Each row is a point on a landscape with many valleys, with its height.
A ball rolls from a point to the lowest of its 2 nearest points, and stops where none of them is lower. Distance is the straight distance between rows; heights are no part of it.
K_561: [-24  36  13   1 -17 -10  44 -58 -25 -24 -44  -9   0   7  19 -20  -8  -3
 -20  14]  (h 6.33)
K_532: [ 30 -64  33   6  25 -10  35  -6   5 -11 -47  35 -28   3  62  -9   9   7
 -30 -23]  (h 0.56)
K_722: [ 33 -86  35  -8 -31  27  29  54  56  23 -49  35 -23  24 -21  18 -11 -17
  16  39]  (h 2.05)
K_139: [-27 -13  -1  -3  28 -39  13 -43  -4  -9   7  35  41 -33  -7 -33  -3 -48
  15  34]  (h 2.42)
K_758: [-11 -21  -3  31 -19 -34 -63  29   8 -21  90   1 -23 -13 -29  35  40  27
   2 -22]  (h 7.83)
K_499: [ 47 -33  16  48 -10  42  33  30  28 -17 -74  15   2  65 -25 -19 -33 -20
  14 -14]  (h 0.65)
K_990: [-27 -25  -8 -11  32  -2 -25 -30 -14  -9 -10 -12 -21 -22  56  38   3  -4
 -42 -15]  (h 6.98)
K_468: [-26  19  15  14  12   3  -7 -26 -37  15 -58  33   9  18  54  12 -29 -59
 -41 -17]  (h 4.94)
K_258: [-60   6  47 -34  -1  -2  -2   0 -21  -3 -77 -22  -7 -19  26  20  21  12
  32  31]  (h 5.14)
K_677: [-13 -13  17  22  26 -58  36 -22  17 -18  -3  -7  21 -33  32 -13  37  19
  15   4]  (h 1.29)
K_83: [-72  48 -54  14 -14 -72 -32  53   0 -12  41  27  -1 -42 -41  18  41  14
  34   3]  (h 7.43)
K_460: [-39  24 -29  11  47  65 -27 -25 -28  -8  16  27  22   7   3 -62  -8  21
  17   6]  (h 7.93)
K_287: [ 39 -59  48 -32 -60   5   8  50  15  21 -27   8  -5  17   2  31  19 -62
  27  32]  (h 2.98)
K_773: [ -8  21  39 -13  25  44  30 -17 -27  33 -86  18   8  54  36 -10 -25 -25
 -46  -9]  (h 5.48)
K_370: [ 18 -56  28  14   4  -5 -39  25  24 -15  78  16 -31 -26 -18  31   1  12
  24  -1]  (h 8.06)
K_535: [  3  78  -8 -31  35  -1  12 -58  -1   0   1  25  35 -17  12 -47  10 -23
 -22  -5]  (h 7.23)
K_41: [  27 -102   19  -28   -2   -5   46   23  -16    5  -75   54  -35   73
   29   -9    7  -15  -39   11]  (h 2.79)
K_25: [ 21 -69  34  15  50  37  38  28  14   3  -9  64 -55  15  15  -5 -35  35
  -6  35]  (h 5.41)
K_859: [ -3 -20  16 -13 -15  36  12   4  44  10 -33  -8   6   4 -17  13  11  -4
 -12  12]  (h 5.44)
K_291: [-16   5  -5 -66 -11   7 -13  -3  34 -17 -39 -35   9 -18 -19   6   6   9
   4  14]  (h 5.74)
K_977: [-34  38 -23  42 -38 -37 -32  11  26  -8  61 -30  12 -17 -59  18 -13  56
 -16 -26]  (h 3.66)
K_410: [-54  16 -16  17  43  45 -35 -26 -20  25 -14  20  18   0  18 -20  24  36
 -10 -43]  (h 7.67)
K_949: [ 16 -25 -15   5  43  63 -48   9 -21  39   7  26  17  24 -19 -27 -53   4
  -3 -15]  (h 7.94)
K_473: [ 29 -10  41  24  -4  34  -1  25  36   6  49  -8   9  27 -74   9   3  37
  52  10]  (h 4.83)
K_476: [-56  13 -33 -19 -11 -56 -32  19 -19   7  29  -6  21 -34 -32   8  22 -18
  42  23]  (h 7.27)
K_725: [-31  49  -6  35  15 -22 -58  18 -28  19  76 -22  -7 -70  33  28 -30  31
  -2   5]  (h 2.39)
K_811: [  2  12  -6 -22  26  66 -10  -4  -7   6  14  25   3  12 -25 -33  -3   4
  30   1]  (h 8.13)
K_831: [  9  43   5  43  10  16   0   8  27 -23  57 -27  -8   1 -63  -8 -21  31
  22  12]  (h 4.44)
K_88: [ 58 -51  38 -16 -60  41  62  42  46  30 -23  -5 -10  71 -50  -8  42  39
   0   6]  (h 6.17)
K_738: [ 42  -4  28  -2  11 -12  11  28   4 -26 -59 -14  -1  23  23 -14 -27 -39
  22   6]  (h 4.57)
K_884: [-27  -4  -1 -54  15  13 -29  14   7 -29 -83  -5  -2 -24  17  -7  -5 -16
  10  18]  (h 5.59)
K_373: [-41  33 -77  13 -19 -74 -25  -5 -39  31  42  18  32 -32 -24 -10  -3 -24
  19 -17]  (h 7.11)
K_580: [  6   6   9 -23   7 -45 -38  -4 -42 -11  22 -10 -30 -36  49  25   1 -19
  29  15]  (h 7.98)
K_154: [ 16 -69  26 -13   0  -6  22  29  18 -10 -78  19  -2  36  48 -23  31 -24
 -29   7]  (h 1.87)
K_737: [-21  92 -30 -24  15  13  24 -46  -1 -18   5  -1  40 -15 -23 -42   9  14
   6  16]  (h 7.42)
K_848: [-26  61 -70   4 -12  15 -55  -1  -4  -9  67  10  29 -15 -49 -20   5  22
 -13 -11]  (h 7.81)
K_500: [ -5   1  37 -25  28  48  18  26   6  27 -99  53   0  49  19   3  -3 -29
 -20  12]  (h 5.88)
K_326: [-24 -51  -3  12   1  36 -20 -14 -11 -21  -9   5 -50 -21  33  28 -19  -2
 -37   8]  (h 6.52)
K_611: [  7 -44  20  12   1  -1   7 -39 -20   9  57  -8 -10  18 -19   8  11  11
  11 -20]  (h 6.31)
K_42: [-23  14  31   3  15 -16  35   2   4  20  15   4  36  20 -37  13  42 -41
  34  38]  (h 3.30)
K_347: [-30  81 -43  -7 -13  -1 -14 -16  -4   3  31 -20  15 -11 -60 -19  20  40
  17  -1]  (h 7.61)
K_465: [ 37  47  -3  14  -1   7   7 -30 -43 -40  38  12 -34  -2  61  -3 -11 -31
 -13  15]  (h 6.04)
K_705: [ 15   3  22 -25 -41  27  26 -25  32 -12 -67  12  -9  28  -8  20  -6 -41
 -17  27]  (h 5.77)
K_198: [ -8   5  44  -9   4  -7   8   7 -23  48 -31   5  41  13  34  38   1 -58
 -13  -3]  (h 4.29)
K_896: [ 36  43 -33  -3 -17 -17  -7  21  10   0 -13 -58   2   5  12  21   6  -1
 -20 -56]  (h 2.43)
K_778: [  7  14   3 -51 -15 -14  14 -21   2  37   7 -27  39  16  -5  -3  66   7
 -17 -11]  (h 4.73)
K_503: [ 41   2   2  -8  11   5  56  -4  28 -29 -27   1  34  54 -13 -38  66 -10
  -1 -20]  (h 6.75)
K_889: [-56 -15  -1  11 -20  -1 -11 -48  27  -2  32   8   7 -43 -41  11  -6  19
   1  27]  (h 5.81)
K_199: [ 29  -6  16 -42 -47 -31  -5  13   7  18  10   9  24  10   4  -4  87 -19
  26 -12]  (h 4.27)
K_36: [  7 -59  42 -42 -25  17  15  24  43  21 -39  -3  10  29  -7 -19  87  35
  15  11]  (h 5.58)
K_272: [ 58 -67  25 -23   3  28  32  31   5  32 -21  77 -56  24  21  23 -23  22
 -17  16]  (h 4.74)
K_246: [ 40  49  -5 -10  29  -1  34 -35  18 -43  -9  27  10   6  14 -36  40 -14
 -27  -5]  (h 6.99)
K_77: [ 36 -37  36 -31 -57  -8  -5  19  12  -4  10  32 -12   9  -8  23  35 -19
  48  15]  (h 3.67)
K_553: [-35  24   0  47  -3 -10   1 -13  48 -23  93 -34  -4 -18 -58  18 -18  57
 -19  -6]  (h 4.02)
K_26: [-14  16 -20  29  31  17 -32  37   5   7  24 -47 -15 -10  -4  49 -26 -10
 -19 -11]  (h 4.45)
K_368: [-84  14 -22  19   0  18 -42 -26  -6   7  83  -7   5 -16 -50   8 -10  12
  -2  34]  (h 5.55)
K_883: [ 25 -34  54  29  11 -39  42 -28  -7 -24 -38   5  -2   8  42 -26   8  30
   9 -19]  (h 1.83)
K_399: [-46  47   7  -5  -4  18 -28 -27 -27   6  11   1 -23 -56  23   6 -25  24
  32  53]  (h 4.17)
K_49: [-68  36 -34  57 -15 -49  16   0 -35  14  -3 -34  20  -6 -25  15  -1  15
  16 -22]  (h 6.77)
K_538: [  3 -41  12   3  37  19  13 -21 -31  38  31  -1   2  40   4   5  40  10
 -25 -33]  (h 6.66)
K_767: [-44  69 -14 -11  -8 -45 -14   1 -32  11  59  -9 -22 -85  22  23 -22  25
  17  32]  (h 3.44)
K_893: [ 38  10 -24  40   6  28 -21   7  22 -37 -10 -10   2 -15  -5 -25 -57   3
  11  -9]  (h 2.44)
K_781: [ 49 -27   3  -9  -1  34  68  32  40 -10 -44   4 -18  74 -32  -7  60  19
 -13   8]  (h 6.49)
K_512: [  1 -11  16   1 -26  25  25 -51 -20 -30 -33  12 -11  24  -6  -6 -37 -27
 -22  16]  (h 6.06)
K_388: [-48  34 -59   9 -21 -32 -15 -21 -38  18   7  -5  50  -8 -20 -24 -25   9
   0 -46]  (h 6.96)
K_322: [-54  28 -26   5  11  37 -22 -10   2   8  23 -41  -6   0 -26  34  -1  10
 -22   3]  (h 5.08)
K_700: [-71  57 -26  20 -39 -46  39 -29 -24 -18 -50 -20   7  -3  -9 -15  -1  13
  19   6]  (h 6.56)
K_879: [-21  51 -65   6  -6 -15 -47  -3  11  -8  62 -26   7 -60 -14 -37 -36  27
 -10 -16]  (h 8.03)
K_628: [ -9 -31  52 -36 -35  -7  23   1  23  49 -14 -55  34  -2  -6  17  73  33
   3   4]  (h 5.15)
K_105: [ -6  51 -32  21 -14 -43  -5  13  11   2  33 -74  19 -11 -10  17 -23  37
 -20 -34]  (h 3.18)
K_266: [ 77 -36  -3 -10 -31  22   1  17   9  -7 -15 -19 -52  29  -6   4 -23  29
  -4 -30]  (h 4.03)
K_533: [ 51  31   2   4   9 -50  -1  23   3   3  -4 -31  18 -31  43  35   3 -25
  -9 -29]  (h 3.36)
K_974: [-39  13  15   4 -13 -18  -1   1   8  34  -3  16  55 -22  -3  39   5 -73
  18  15]  (h 3.77)
K_880: [-33 -44   3  -7  -8 -29  -8 -23  -9  10  61 -44  12 -12 -29  26   4  -2
   1   6]  (h 6.05)
K_846: [  7 -80  11  13  39  30  -1  -3   2   0  23  38 -63 -23  30  21 -33   8
 -26  18]  (h 6.01)
K_571: [-21  16 -37 -20 -11 -80  -9 -46 -49 -23  30  -4 -10 -42  46  -2  12 -14
  -7   2]  (h 7.66)
K_86: [ 59  12 -24  22  -5  51  14  16  17 -20 -47   6   3  46 -24 -17 -55 -19
  -7 -35]  (h 1.51)
K_430: [ 22 -31  30  -1  -2 -39 -28 -14   5  -4  42   6 -18 -50  34  27  23  -4
  32   4]  (h 8.25)
K_233: [ -3  11 -47 -17  27  55 -52  -9  -5 -33  48 -25 -36 -48  26 -57 -37  45
 -31  18]  (h 8.48)
K_701: [ -7  33 -72   0  23  18 -38  19  16 -44  36 -22   0 -36  -7 -72 -48  41
   2  20]  (h 8.23)
K_361: [  1   8  28   4  37   5  48 -39   4   7  17  20  50  12 -28 -22 -15 -52
  16  30]  (h 2.82)
K_654: [ 76 -20  -3 -42 -14  18  13  16  12  12  33   2 -35  26  -9  32  -5  -3
 -12 -14]  (h 4.68)
K_145: [-35  26 -49   2 -26 -61 -54  32   3 -45  83  -1 -30 -50 -35  17  40  41
   9   6]  (h 7.60)
K_983: [-36  43 -40  29  44   6 -18 -29 -38  22  16   2  24 -43  55 -28   1  20
 -30 -34]  (h 7.31)
K_427: [ 50 -57   6 -26 -11  30   7  22 -34  28 -46  59 -39  66  32  20 -17 -11
 -10   5]  (h 3.85)
K_91: [ 31 -69  22  16 -32  19  21  58  39 -13 -65   3   4  34 -30  -5 -29 -20
  30   9]  (h 1.35)
K_836: [ 57  -6 -27  50 -24  10 -14   7   9 -17  11 -29 -41  16  -7   8 -46  18
  -8 -48]  (h 3.28)
K_986: [-34 -35   0  26  62 -48   8 -25   9 -22  11  16  28 -59  16 -29   4  -2
   1   5]  (h 1.96)
K_248: [ 17 -40   3  17   5  11  14  16 -28  28 -29  -3   0  69   7   9  46  -2
 -11 -35]  (h 7.04)
K_444: [ 52 -22 -25 -15  38  40  -9  40  -8  33 -12  38   3  42  -5  -2 -19 -37
 -19 -37]  (h 7.62)
K_576: [-58  -1 -36 -29  18 -23 -20 -46 -49  -5  15 -29 -20 -35  29   2   1  10
 -35   3]  (h 7.38)
K_166: [  5  45  -1   3  10  -2  -6 -36 -41 -24 -10  15  -7 -24  72 -27 -56 -22
   8  16]  (h 6.58)
K_681: [ 47  12  56   7   9 -22  26  15  10 -22 -98  25  12  53  37 -49  -5 -25
   2 -27]  (h 5.00)
K_165: [-64  32  11  -7 -16 -17  -3   0 -16 -16 -25  15  -9 -50  17  27  -5  -2
  49  45]  (h 4.65)
K_994: [ -7  26  -6  19  17 -32 -30  18  11  25  58 -81 -14 -31 -10  51 -48  20
 -33 -22]  (h 3.75)
K_85: [ 59  12   1   0   2 -33  14  38  26 -19  -2 -33  17 -13  14  24 -25 -53
  14  11]  (h 4.04)
K_618: [ 59   6  -9 -14   3  26  24 -21 -14 -19  33   6 -56   7  16  20 -20 -19
 -23  12]  (h 5.35)
K_918: [ 12   1  36 -15 -28  19   8  15  31  28   5 -30  30  17 -69  -7   8  38
  49  -2]  (h 5.07)
K_801: [ 51  -5 -17  -7  -6  23  -1  39 -21   8 -38  28  -2  74   7  -3  20 -34
 -10 -57]  (h 7.34)
K_851: [ 46 -57  58  -2 -58   9  32  31  53  38 -25 -18  20  30 -24 -15  41   8
  25  12]  (h 5.90)
K_329: [ -3  24 -22  50  19  -5 -11 -30 -39  10   8  -2  20 -26  39 -16 -52 -28
 -10 -11]  (h 6.93)

Where does a ball stop that starts at each point below?
K_535 -> K_499
K_884 -> K_725
K_773 -> K_677
K_430 -> K_532
K_758 -> K_859
K_49 -> K_859
K_846 -> K_532
K_811 -> K_499
